Points, in no order, along strands that fork, close into loops and pass close to each other.
Two points are linked if the straight distance between their rows is under 92.7. Some points are linked to none.
k_246: -20; -2; -40; 84; 1; -50; -1; 41; -12; -16; 31; 41; 41; -42; 4; 23; -13; -4; 9; 15; -6; -22; 0; 45; -39
k_871: 57; 47; 14; -89; 11; -25; 39; 21; -1; -5; 48; 31; 23; -41; 10; -25; -7; -1; 16; 10; -33; -17; 44; 56; 30
k_278: -20; 24; 65; 13; -6; 7; 26; 10; -27; 26; -49; -5; 3; 19; -51; -28; -2; -33; 36; 34; -4; -28; -13; 5; 32
k_771: 0; -4; 16; -7; 3; -3; -5; -18; -6; 27; -34; 8; -12; -3; -18; -27; 29; 10; -3; 20; 4; 4; 5; -5; 12
k_801: -40; 10; 52; 29; -24; -9; 39; 12; 10; 6; -40; -10; 5; 55; -4; -6; -5; -42; 13; 1; 11; 1; -2; 16; -27
k_210: -7; 1; -60; -29; -55; -12; -1; 18; 31; 19; 18; 16; 19; -55; 33; 18; 8; 3; 1; -18; -44; -18; -35; 17; 10
k_392: -24; -23; 17; -22; 10; 28; 14; 22; 45; -53; 20; -36; -11; 81; 17; 1; -24; -8; 21; -56; 20; 19; 13; 19; -22
k_168: -46; 7; 19; 44; 6; -32; -2; 25; -7; -5; -25; 41; 24; 5; -23; -5; -14; -17; -10; 27; 15; 10; 1; 17; -26
k_114: 12; 10; 1; 37; -31; -58; -47; 34; -48; 39; -16; -14; -4; 8; 18; -3; -20; -59; 16; 76; 3; -47; 10; -31; 28
k_295: 22; -15; -59; -58; -19; 37; -8; -35; 26; 10; 6; -20; -57; -21; 26; 23; -22; 34; -21; -44; -14; 11; -3; -20; 74
k_520: -19; -12; 53; -4; 30; 3; -9; -6; 30; -20; 0; -16; 5; 54; -16; -3; -6; 18; -3; -3; 25; 17; 14; -7; -27
k_281: 21; 27; 78; -26; 7; -28; 41; 36; -14; 8; 8; -12; -32; 4; 22; -1; 19; 8; 73; 7; 26; -1; 35; 26; 12
k_238: 28; 45; -3; -49; -2; -20; 14; -10; -21; 18; -2; 37; 9; -33; -30; -59; -13; -14; -34; 22; -47; -1; 26; 40; 18
k_549: -15; -30; -22; -43; -43; -7; -25; 43; 67; 19; 41; 11; -3; -15; 35; 40; -15; 30; 44; -21; -12; 8; -2; 24; 22
k_884: 9; 19; 69; -8; 7; -12; 56; 18; 5; -22; 8; -36; -35; 32; 37; 4; 16; 10; 63; -32; 11; 23; 25; 17; -7
k_363: -39; 19; -3; 69; -2; -49; -5; 60; -22; -13; -13; 36; 31; 21; 7; 19; -33; -22; -5; 46; 27; -11; 16; 18; -36
k_47: 5; -8; -28; -12; -5; 60; 29; -11; 37; -5; 4; -19; -20; -10; 25; 33; -17; 5; 52; -48; -50; 19; -28; 1; -13
k_961: 17; 9; 16; -4; 13; 54; -7; -63; 4; 6; -39; -1; 0; -16; -29; -20; 32; 14; -23; 12; -24; 19; -18; -27; -22
k_947: 0; -27; 16; 40; -27; -51; -9; 14; -2; 28; -14; -27; -27; 53; 39; 25; -15; -34; 10; 12; 39; -32; 14; -1; 52
k_188: -30; 2; -21; 45; 0; -5; 12; 3; 7; -9; 1; 50; 30; -50; -8; -1; 12; -2; 15; -21; -31; 14; -2; 42; -47
k_759: 15; -36; -46; -24; -17; -56; -52; 39; 8; 41; 11; 24; -5; -6; 43; 15; -10; 2; 16; 37; 16; -25; 14; 3; 38
k_887: 25; -27; -53; -28; 1; 44; -13; -59; -1; 12; -1; -35; -40; -23; 24; 18; 1; 16; -40; -37; -5; -1; -16; -38; 48
k_88: -11; 5; 5; 18; 10; 12; -33; -5; -35; 21; -36; 39; 38; -12; -70; -20; 27; 19; -41; 46; 23; -9; -40; -29; 11
k_583: -5; -35; -30; 17; -45; -9; -3; -15; 9; 24; 6; -35; -37; -12; 44; 39; -9; -5; 6; -44; -4; -16; -26; -20; 65
k_409: -26; -1; 38; -10; 11; 40; 38; 14; 21; -58; 21; -64; -29; 83; 21; -6; -11; 2; 16; -52; 44; 14; 38; 7; -24
k_869: -50; 14; 50; -1; -17; 26; -1; 21; 4; -38; -42; 11; 29; 90; -44; 6; 4; -7; -27; 8; 57; -24; -17; -17; -27
k_33: 5; 21; -10; 15; 25; -21; -29; 45; 0; -5; 13; 55; 7; -47; 1; 15; -31; 6; 47; 45; 5; -26; 72; 71; -7
k_956: -8; 7; 62; 40; -37; -24; 33; 5; -18; 28; -32; -26; -5; 29; 6; -1; -15; -71; 24; 24; 3; -50; 5; 8; 29
k_337: -66; 12; 16; 49; -4; 6; -6; 21; -6; -33; -7; 21; 30; 47; -40; 4; -1; -1; -60; 19; 34; 6; -23; -20; -46
k_298: 44; 1; -1; -12; 25; 72; 12; -78; -2; -6; -25; -23; -29; -10; -15; -3; 16; 23; -25; -11; -26; 19; 2; -34; -12
k_972: -15; 16; 71; 13; -2; 5; 53; 10; 25; -32; -24; -24; -18; 49; 6; -6; 5; -10; 31; -23; 8; 12; 16; 22; -31
k_346: 1; -11; -36; 60; -10; 38; 29; -44; -5; -1; -9; -22; -11; 3; 21; 20; 12; -34; -4; -31; -33; 25; -56; -37; -26
k_853: 19; 16; -69; -30; -6; 30; 24; -54; -3; 7; -14; 24; -3; -38; 18; -8; 16; 0; -28; -20; -53; 27; -27; -3; -13
k_860: -19; -13; -53; 72; 11; -34; -14; 18; -33; -6; 17; 41; 17; -58; -24; -13; 17; 26; -36; 31; -6; 15; -14; 7; -26
k_247: -13; -36; -22; 42; -29; -50; -8; 20; 4; 6; 18; -21; -1; 36; 37; 16; 7; -17; 3; -12; 18; -6; -37; -18; 12
k_366: 7; -27; 7; 39; -17; -31; -28; -24; -36; 30; -20; -26; -18; 24; -7; -4; 32; 4; -57; 43; 45; -18; -28; -62; 33
k_118: -8; -22; -18; 45; 22; -53; -61; 32; -18; 9; 6; 10; 7; 10; 1; 15; -3; 19; -42; 61; 47; 6; -3; -40; -3
k_696: -7; -32; -61; -5; 3; -11; -37; -3; 15; 10; 18; 15; 2; -23; 20; 1; 28; 17; -22; -11; -13; 31; -9; -17; -16
k_351: 26; 24; 34; -6; 29; 50; 52; -32; 4; -19; -9; -37; -33; -6; 9; 1; 25; 14; 43; -35; -27; 33; 6; -13; -31
k_625: 10; -36; -24; 23; -3; -4; -33; -38; -1; 9; 1; -33; -15; 10; 16; 15; 22; -1; -22; -31; 13; 7; -29; -41; 20
k_691: 23; -2; 6; -43; -21; 4; 21; 11; 27; -1; 7; -1; -17; -22; 23; 7; 16; 11; 53; -34; -24; 6; 8; 38; 3
k_43: -18; 20; -38; 85; 3; -30; -3; 35; -63; 6; 14; 33; 23; -62; -39; -22; 4; -8; -17; 49; -16; -11; -1; 20; -17
k_814: 0; -26; -42; -7; 22; 91; 37; -29; 26; 8; 7; -28; -31; -13; 16; 40; -36; 4; 29; -48; -43; 11; -36; -34; 13
k_95: -38; 2; 46; 22; -17; 35; 0; -37; -1; -24; -24; -17; 32; 37; -52; 10; 6; -12; -46; -5; 15; -5; -32; -40; -48
k_923: 13; -15; -8; -49; 0; 57; 8; 13; 39; -6; 40; -53; -66; -17; 23; 28; -35; 42; 46; -64; -2; 23; 5; -1; 46
k_983: -23; -12; 21; 16; 12; -24; -54; 8; -1; 18; -20; 8; 14; 45; -20; 9; -9; 10; -33; 50; 46; -1; -13; -37; -2
k_106: -31; -25; -13; 30; -42; -53; 3; 44; 21; 6; 17; 0; 27; 31; 54; 32; -14; -31; 17; -10; 13; -25; -20; 19; 5
k_994: 5; -28; -77; -27; -4; -65; -48; 45; -3; 24; 21; 31; 11; -24; 33; 5; 9; 19; -19; 25; 4; -5; 1; -9; 29
k_974: 36; 12; -7; -65; 2; 27; 27; 4; 18; -18; 30; -12; -47; -17; 25; 11; 22; 46; 50; -39; -13; 30; 8; 25; 24
k_493: 25; -19; 37; 3; -17; -38; 4; 17; 6; 30; -27; -24; -36; 38; 36; 8; -16; -24; 44; 21; 25; -33; 39; 21; 53
k_459: -3; 8; -23; 27; 15; -42; -59; 41; -10; 6; -8; 44; 3; -20; 12; 19; -46; -9; 26; 56; 25; -13; 60; 38; -3
k_213: -9; 11; -33; 35; -2; 24; 12; -11; 12; 3; -22; 39; 20; -40; 10; -4; 21; -14; 14; -36; -57; 31; -28; 10; -60
k_624: -28; 15; 76; -19; 39; 16; 2; 12; 9; -40; -21; 5; 17; 48; -50; 0; -10; 43; 9; 22; 38; 10; -7; 1; -21
k_906: -11; -37; 22; 7; 14; -7; -43; -11; 22; 2; 6; -9; 7; 52; -1; 3; -5; 10; -31; 12; 41; 4; 10; -36; -5
k_37: 29; -20; -79; -10; -17; -45; -11; -24; -27; 9; 9; 6; -6; -26; 6; -28; 38; 13; -63; 12; -18; 13; -42; -23; 17
k_222: -30; 1; -9; 55; 10; -28; 3; 28; 13; -16; 15; 42; 37; -37; 12; 20; -17; -7; 20; -11; -15; -12; 25; 63; -40
k_226: -30; -28; -39; 15; -7; 45; 2; -20; 18; -27; 23; -58; 8; 45; 26; 20; -38; -25; -11; -56; 15; 13; -19; -33; -13
k_614: -16; -16; 6; 5; -21; -38; 3; 46; 26; 7; 5; 23; 35; -3; 32; 15; -3; -39; 43; -7; -11; -26; -4; 40; 2
k_393: -1; -35; -6; -13; 35; 39; -25; -30; 34; -15; 24; -46; 4; 22; 0; 9; -11; 7; -3; -39; 14; 23; 12; -22; -26
k_10: -9; -43; 14; -26; 39; 15; -62; -18; 36; -26; 39; -25; 24; 30; -19; -6; -20; 21; -13; -22; 30; 22; 24; -20; -42
k_253: 12; 4; -45; 3; 1; -63; -52; 41; -15; 26; 0; 34; 4; -31; 26; 14; -23; -8; 13; 55; 12; -27; 45; 13; 18
k_997: -55; 22; 54; 7; -6; 33; -9; -3; -13; -44; -33; 17; 39; 58; -67; 7; -4; 7; -46; 10; 27; -7; -26; -30; -44
k_732: -36; -14; -35; 75; 31; -22; -38; 14; -8; -27; 31; 32; 22; -26; -20; 4; 7; 27; -44; 10; 15; 27; -12; -1; -47
k_455: 35; 50; -26; -51; -22; 1; 33; -15; 3; -5; 30; 25; 47; -59; 6; -28; -3; -41; -13; -15; -67; -27; 4; 48; 17
k_312: 51; 28; 14; -88; 11; -26; 25; 3; -6; 5; 15; 14; -28; -16; 10; -28; 24; 36; 13; 11; 10; 23; 40; 40; 29
k_627: -20; -11; -52; 18; -33; -28; -8; 35; 10; 0; 24; 18; 26; -45; 26; 22; 11; 0; 8; -27; -32; 0; -42; 12; -15
k_730: 0; 5; 32; 10; 37; 55; 32; -26; 25; -37; -7; -49; -11; 23; 10; -1; -4; -6; 23; -43; -10; 28; 3; -14; -46
k_882: 0; -15; 17; 5; -20; -18; 19; 13; 37; 3; -6; 1; -6; 10; 31; 6; 3; -9; 48; -28; -26; -3; -6; 28; -3
k_20: 6; -5; 51; -13; 23; -28; 8; 26; 8; 6; -12; -1; -18; 17; 5; -13; 4; 7; 44; 20; 15; 1; 33; 22; 3
k_720: 21; -31; -55; 18; 39; 95; 19; -51; -2; 9; 5; -29; -9; -18; 7; 33; -36; -3; -18; -40; -25; -7; -28; -60; 8
k_790: -13; -51; -21; 37; -8; -25; -34; -7; 5; 1; 27; -37; -18; 46; 35; 14; 3; -6; -30; -14; 30; 0; -25; -48; 28
k_164: 1; -18; 31; -11; 33; -31; -35; 31; 23; 9; -21; 16; -15; 36; 13; 6; -9; 8; 20; 52; 40; 7; 37; 7; 1
k_606: -50; 0; 43; 18; -28; 30; 10; 3; 6; -27; -15; -21; 8; 93; -15; 6; 7; -23; -48; -3; 52; -30; 11; -26; -17
k_973: -8; 2; 54; -37; 35; 43; 9; -14; 13; -53; 29; -52; 13; 44; -27; -7; -19; 27; 0; -35; 33; 24; 30; -13; -68
k_107: 64; 50; -26; -60; -32; 8; 62; -39; 5; -3; 7; 0; 19; -48; 15; -19; -21; -28; -5; -30; -61; -20; -25; 47; 30
k_827: 34; 3; -11; -59; 22; -23; -4; 12; 2; 5; 2; 41; -17; -25; 1; -25; 11; 32; -1; 15; -2; 15; 42; 43; 10
k_515: -4; 20; 15; -15; 30; 17; -26; 1; -38; 23; -50; 38; 25; -5; -81; -29; 10; 15; -2; 44; 19; -21; -22; -2; 29
k_996: -7; 22; -5; 27; -24; -21; 11; 15; -26; 30; -1; 22; 32; -43; 0; -29; 23; -44; 9; 12; -37; -28; 1; 13; 0
k_53: -12; -38; 12; 0; 32; 18; -61; -24; 22; -17; 25; 11; 32; 2; -43; 2; -9; 34; -30; -2; 11; 20; 18; -25; -54
k_307: 20; -26; -31; 45; -17; -12; -14; -22; -35; 6; -9; -8; 0; -21; -17; -23; 46; 1; -57; 23; -13; 16; -56; -55; -15
k_170: 12; -45; 0; 46; -11; -36; -35; -18; -17; 10; 25; -46; -4; 43; 8; 5; 23; 10; -56; 19; 46; -5; -32; -67; 17
k_225: 23; 48; 47; -39; 3; 14; 64; -4; -22; -18; 23; -9; -11; -28; 35; 6; 48; 21; 81; -35; -18; 36; 17; 28; -25
k_494: -45; 21; 39; 44; -1; 3; 18; 20; -24; 14; -34; 27; 39; 2; -48; -18; -11; -37; 11; 31; -6; -2; -12; 21; -19
k_388: -14; -7; -37; 62; -25; -49; -2; 56; -9; -9; 21; 20; 45; -37; 18; 21; 4; -14; 3; -7; -26; -15; -26; 18; -31
k_615: -20; 11; 7; 18; 22; 22; -30; -22; -12; 11; -25; 48; 32; -38; -70; -10; 25; 31; -42; 25; 17; 11; -22; -4; -23
k_726: 15; -35; -38; 54; 18; 71; 18; -62; -16; 1; -5; -39; -10; -6; 13; 29; -9; -22; -28; -38; -21; 7; -53; -69; -14
k_937: 61; 36; -2; -75; 22; 26; 44; -46; -3; -24; -6; -9; -42; -21; 6; -27; 16; 42; -9; -16; -16; 34; 18; -1; 3
k_17: -10; 5; 17; 21; 39; -16; -9; 36; 8; -4; -3; 55; 7; -31; -10; 3; 0; 19; 40; 24; -2; 7; 48; 61; -16
k_82: -31; 29; -9; 56; 10; 9; 16; 0; -21; 0; -9; 54; 29; -57; -44; -25; 3; 1; 6; 11; -36; 10; 11; 51; -30
k_399: -37; -11; 1; 37; 30; 9; -44; -10; 2; -10; 1; 32; 33; -12; -42; -1; 10; 22; -37; 7; 9; 21; -6; -9; -32
k_751: -10; -26; -4; 9; 12; -48; -41; 31; 28; 9; 3; 21; 10; 29; 32; 13; -10; -8; 6; 20; 31; 7; 23; 5; -6
k_851: -16; -5; 35; -2; 60; 4; -47; 10; 22; -14; -7; 43; 6; 2; -40; 7; -15; 55; -8; 36; 34; 19; 28; 7; -17
k_512: -27; -36; -26; 19; 27; -21; -46; 17; 27; 0; 25; 34; 13; 6; 12; 13; 3; 14; -10; -2; 17; 21; 7; -5; -17
k_819: -6; 39; 49; 3; 22; 17; 1; 41; -48; 17; -49; 20; 21; 19; -75; -34; -7; -16; 47; 27; 2; -31; -25; 3; 40
k_4: -1; 33; -5; 1; 4; 17; 18; -12; -22; 12; -31; 42; 17; -52; -44; -51; 20; 6; -11; 11; -40; 15; 14; 30; -15
k_809: -29; 20; 27; 56; -23; -26; 8; 21; -32; 24; -22; 21; 38; -19; -22; -19; 3; -61; 13; 27; -23; -22; -2; 12; -18
k_190: 3; 0; 25; 39; -35; -47; 6; 11; -37; 45; -17; -24; -3; 18; 20; -1; -5; -74; 23; 41; -1; -58; 10; -11; 46
k_651: 10; -17; -62; -16; -8; 44; 10; -38; 19; 6; -9; -1; -20; -27; 19; 18; 6; -2; 16; -35; -51; 12; -38; -10; -15
k_942: 60; 38; 7; -89; 14; -16; 48; -27; -7; -11; 21; -13; -56; -18; 20; -15; 23; 34; 6; -14; 6; 28; 20; 22; 38
k_673: 19; -39; 32; -21; 39; 28; -35; -40; 27; -17; 26; -60; -22; 29; 3; 2; -6; 27; -4; -34; 34; 11; 31; -24; 7
k_723: -15; 35; -28; 63; -13; -27; -22; 48; -73; 23; 22; 36; 21; -45; -31; -22; -8; -23; -11; 63; -32; -46; 0; -8; 7
k_436: 19; 28; -33; -45; 24; -17; 7; -2; -1; 2; 9; 65; 10; -60; -25; -35; -1; 21; -22; 14; -27; 14; 38; 48; 7
k_471: -2; 49; -7; -34; 21; 6; -32; 14; -49; 30; -39; 43; 10; -8; -70; -35; -12; -4; -3; 65; 1; -29; -1; -8; 58
k_646: -29; 22; 51; 33; -41; -31; 46; 29; 0; 2; -31; -9; 28; 47; 19; -2; -11; -69; 20; 18; 5; -47; 7; 29; -12
k_630: 5; -14; -34; 10; 11; -52; -64; 32; -32; 29; -12; 21; 6; -15; -1; -1; 7; 9; -36; 74; 26; -4; 7; -28; 10
k_773: -2; 3; -18; 43; -26; 15; 31; -35; -15; 8; -32; 5; 5; -32; 11; -1; 31; -37; 5; -23; -48; 9; -49; -11; -33
k_283: -8; 12; 43; -17; 39; 54; 37; -22; 19; -58; 10; -71; -16; 53; 0; 5; -13; 9; 25; -54; 26; 22; 25; -13; -49
k_680: -6; -25; 6; 25; -51; -58; 10; 34; 22; 13; -2; -20; 7; 42; 54; 38; -28; -47; 31; 4; 31; -50; -11; 17; 43
k_854: 29; 9; -66; -76; -22; 11; 9; -33; 29; 1; 10; 14; -22; -27; 15; 8; -16; 20; -10; -28; -37; 21; -32; 20; 25
k_955: -24; 22; 87; 0; 15; 21; 19; -9; 6; -18; -46; -9; 12; 49; -56; -9; 7; 16; 11; 3; 25; -2; -34; -5; -9
k_892: -9; -12; 15; -29; 1; 18; 11; 30; 50; -38; 36; -31; -21; 36; 27; 18; -25; 13; 58; -62; 5; 38; 4; 26; -16
k_97: 40; 48; -9; -84; -6; -6; 29; 18; 21; -14; 43; 23; 40; -54; 18; -16; -15; -29; -3; 1; -41; -38; 10; 57; 41
k_308: 31; 6; -81; -34; -14; -10; 11; -41; -17; 11; -2; 28; -3; -43; 1; -32; 13; -3; -60; -6; -38; 26; -34; -6; 1
k_856: 7; -20; 15; 34; -19; -12; -8; -45; -33; 49; -29; -17; -26; 1; -12; -4; 30; -21; -38; 27; 18; -14; -18; -28; 42
k_497: 2; 8; -27; -1; 9; -25; -34; 12; -31; 38; -21; 42; 2; -33; -33; -28; 6; 1; -36; 57; 8; -8; 11; -9; 23
k_948: 0; -22; -5; 36; -31; -40; 1; -14; -22; 33; -18; -11; -19; 2; 11; -4; 25; -31; -2; 26; 6; -14; -18; -17; 26
k_648: 38; 56; 40; -26; 7; 35; 79; -33; -27; -1; 0; -30; -42; -31; 23; 0; 41; 20; 59; -25; -9; 26; 22; 6; -12
k_426: 24; -21; 43; -28; 28; 30; -22; -47; 18; 7; -2; -35; -30; 14; -17; -8; 17; 40; -10; 1; 19; 1; 20; -21; 13
k_546: 2; -11; 62; -35; 11; 53; -3; -28; 2; -30; 16; -71; 18; 54; -47; -1; -46; 25; -21; -28; 38; -7; 29; -24; -58
k_367: -6; 15; 79; -7; 16; 7; 26; 5; -17; 8; -55; -20; -7; 30; -47; -8; 12; 5; 35; 21; 37; -22; -28; -2; 36
k_197: 58; 14; -42; -82; 10; 31; 35; -47; 24; -13; 11; 2; -34; -20; 15; 1; -10; 39; -16; -31; -26; 26; -9; 10; 25
k_741: 12; 11; 20; -35; -4; 43; 28; 21; 20; -16; 44; -56; -58; -16; 41; 50; -11; 45; 70; -73; -1; 27; 8; 6; 32
k_676: -5; -40; -68; -41; -12; -27; -47; 6; 24; 17; 29; 17; -14; -8; 31; 12; 15; 32; -11; -4; -6; 12; -10; -6; 36
k_144: 39; -2; -26; -70; -9; 40; 24; -13; 21; -1; 19; -33; -72; -19; 31; 35; -13; 47; 5; -59; -12; 10; 15; -5; 71
k_757: 23; 17; -25; -29; -5; 22; 22; -38; -5; 8; -32; 26; -8; -34; -9; -35; 26; -6; -10; -5; -42; 21; -2; 18; -6
k_109: 9; 5; 30; -46; 3; 18; 25; 31; 28; -31; 56; -36; -35; 2; 42; 38; 4; 31; 90; -53; -3; 38; 1; 22; -12
k_721: 46; 22; -3; -55; 19; 42; 37; -28; -4; -20; 12; -37; -69; -22; 33; 16; 12; 50; 26; -54; -2; 20; 18; -7; 37
k_566: 31; 11; 4; -60; -7; -16; -10; 45; 12; 7; 25; 24; 15; -28; 33; 2; -4; -24; 36; 24; -14; -49; 46; 49; 41
k_682: 39; -15; -52; -31; 21; 58; -1; -70; 14; -8; -7; -17; -28; -16; 3; 2; 11; 14; -37; -27; -17; 12; -8; -37; 4
k_596: 17; 9; -70; -61; -44; -21; 7; -7; 22; 12; 21; 28; 2; -56; 20; 10; -9; 11; -22; -16; -41; 7; -26; 22; 24
k_535: -16; -13; 12; 77; -51; -18; 33; -1; -30; -20; -8; -36; -7; 45; 0; -6; 11; -38; -44; 7; 24; 4; -49; -50; -18
k_980: 42; 68; 19; -55; 18; -21; 19; 9; -17; 7; 41; 35; 19; -36; -20; -47; -35; -8; -16; 30; -51; -28; 60; 48; 33
k_397: -28; -13; 52; -30; -10; 36; -31; -14; 1; -32; 16; -48; 20; 86; -32; 7; -41; 18; -41; -15; 56; -24; 42; -27; -31
k_198: -24; -16; 10; 58; -21; -17; 2; -9; -7; -6; -6; -18; 16; 35; 5; -7; 19; -26; -33; 5; 15; 16; -37; -34; -31
k_466: 14; -12; 19; -6; -5; -41; -21; 39; 2; 37; -11; 3; 7; 13; 29; 12; -20; -41; 48; 43; 8; -47; 38; 20; 35
k_510: -36; -23; 20; 3; -16; 46; -3; -9; 11; -31; 13; -52; 11; 85; 4; -4; -18; -16; -41; -34; 57; -21; 36; -24; -19
k_36: 17; -47; -63; 3; 0; 33; -38; -44; 0; 6; 21; -44; -17; -15; 14; 14; 0; 13; -43; -45; 6; 3; -26; -67; 28
k_24: -49; 7; 0; 66; -30; -20; 20; 37; -15; -30; -5; 14; 22; 43; 4; -2; 7; -28; -46; 17; 20; 10; -23; -30; -58
k_503: 11; 27; 39; 0; 12; -3; 9; 41; -9; 9; 1; 36; 21; -34; -9; -22; -9; -11; 40; 30; -15; -22; 48; 44; 0
k_251: -5; 12; 51; 20; 12; 56; 2; -55; 6; -9; -40; -23; 9; 15; -43; -3; 11; 5; -18; 2; 0; 7; -30; -31; -35
k_395: 3; -14; -29; 13; -23; -35; -6; 8; -5; 31; -7; 11; 6; -21; 10; -19; 25; -24; 5; 0; -15; -9; -15; 2; 0
k_100: -10; 42; -38; 14; -4; -29; -30; 21; -64; 32; 2; 38; 19; -31; -38; -35; -20; -19; -34; 73; -27; -34; 25; -6; 30

A fork is a point with three links, a tip a point with one. Leave the first point through the second and follow the links. Name the first fork or tip that comes.
k_512; k_696 -> k_503
k_503; k_17 -> k_114
k_596; k_854 -> k_107
k_860; k_43 -> k_819
k_188; k_213 -> k_853
k_827; k_312 -> k_188
k_819; k_278 -> k_399
k_170; k_366 -> k_363
k_494; k_809 -> k_790

A tip is a point with one link. Name the tips that can be reached along the links from each point below, in the order of the rows.
k_95 -> k_363, k_225, k_535, k_466
k_399 -> k_819, k_471, k_426
k_97 -> k_37, k_107
k_459 -> k_114, k_503
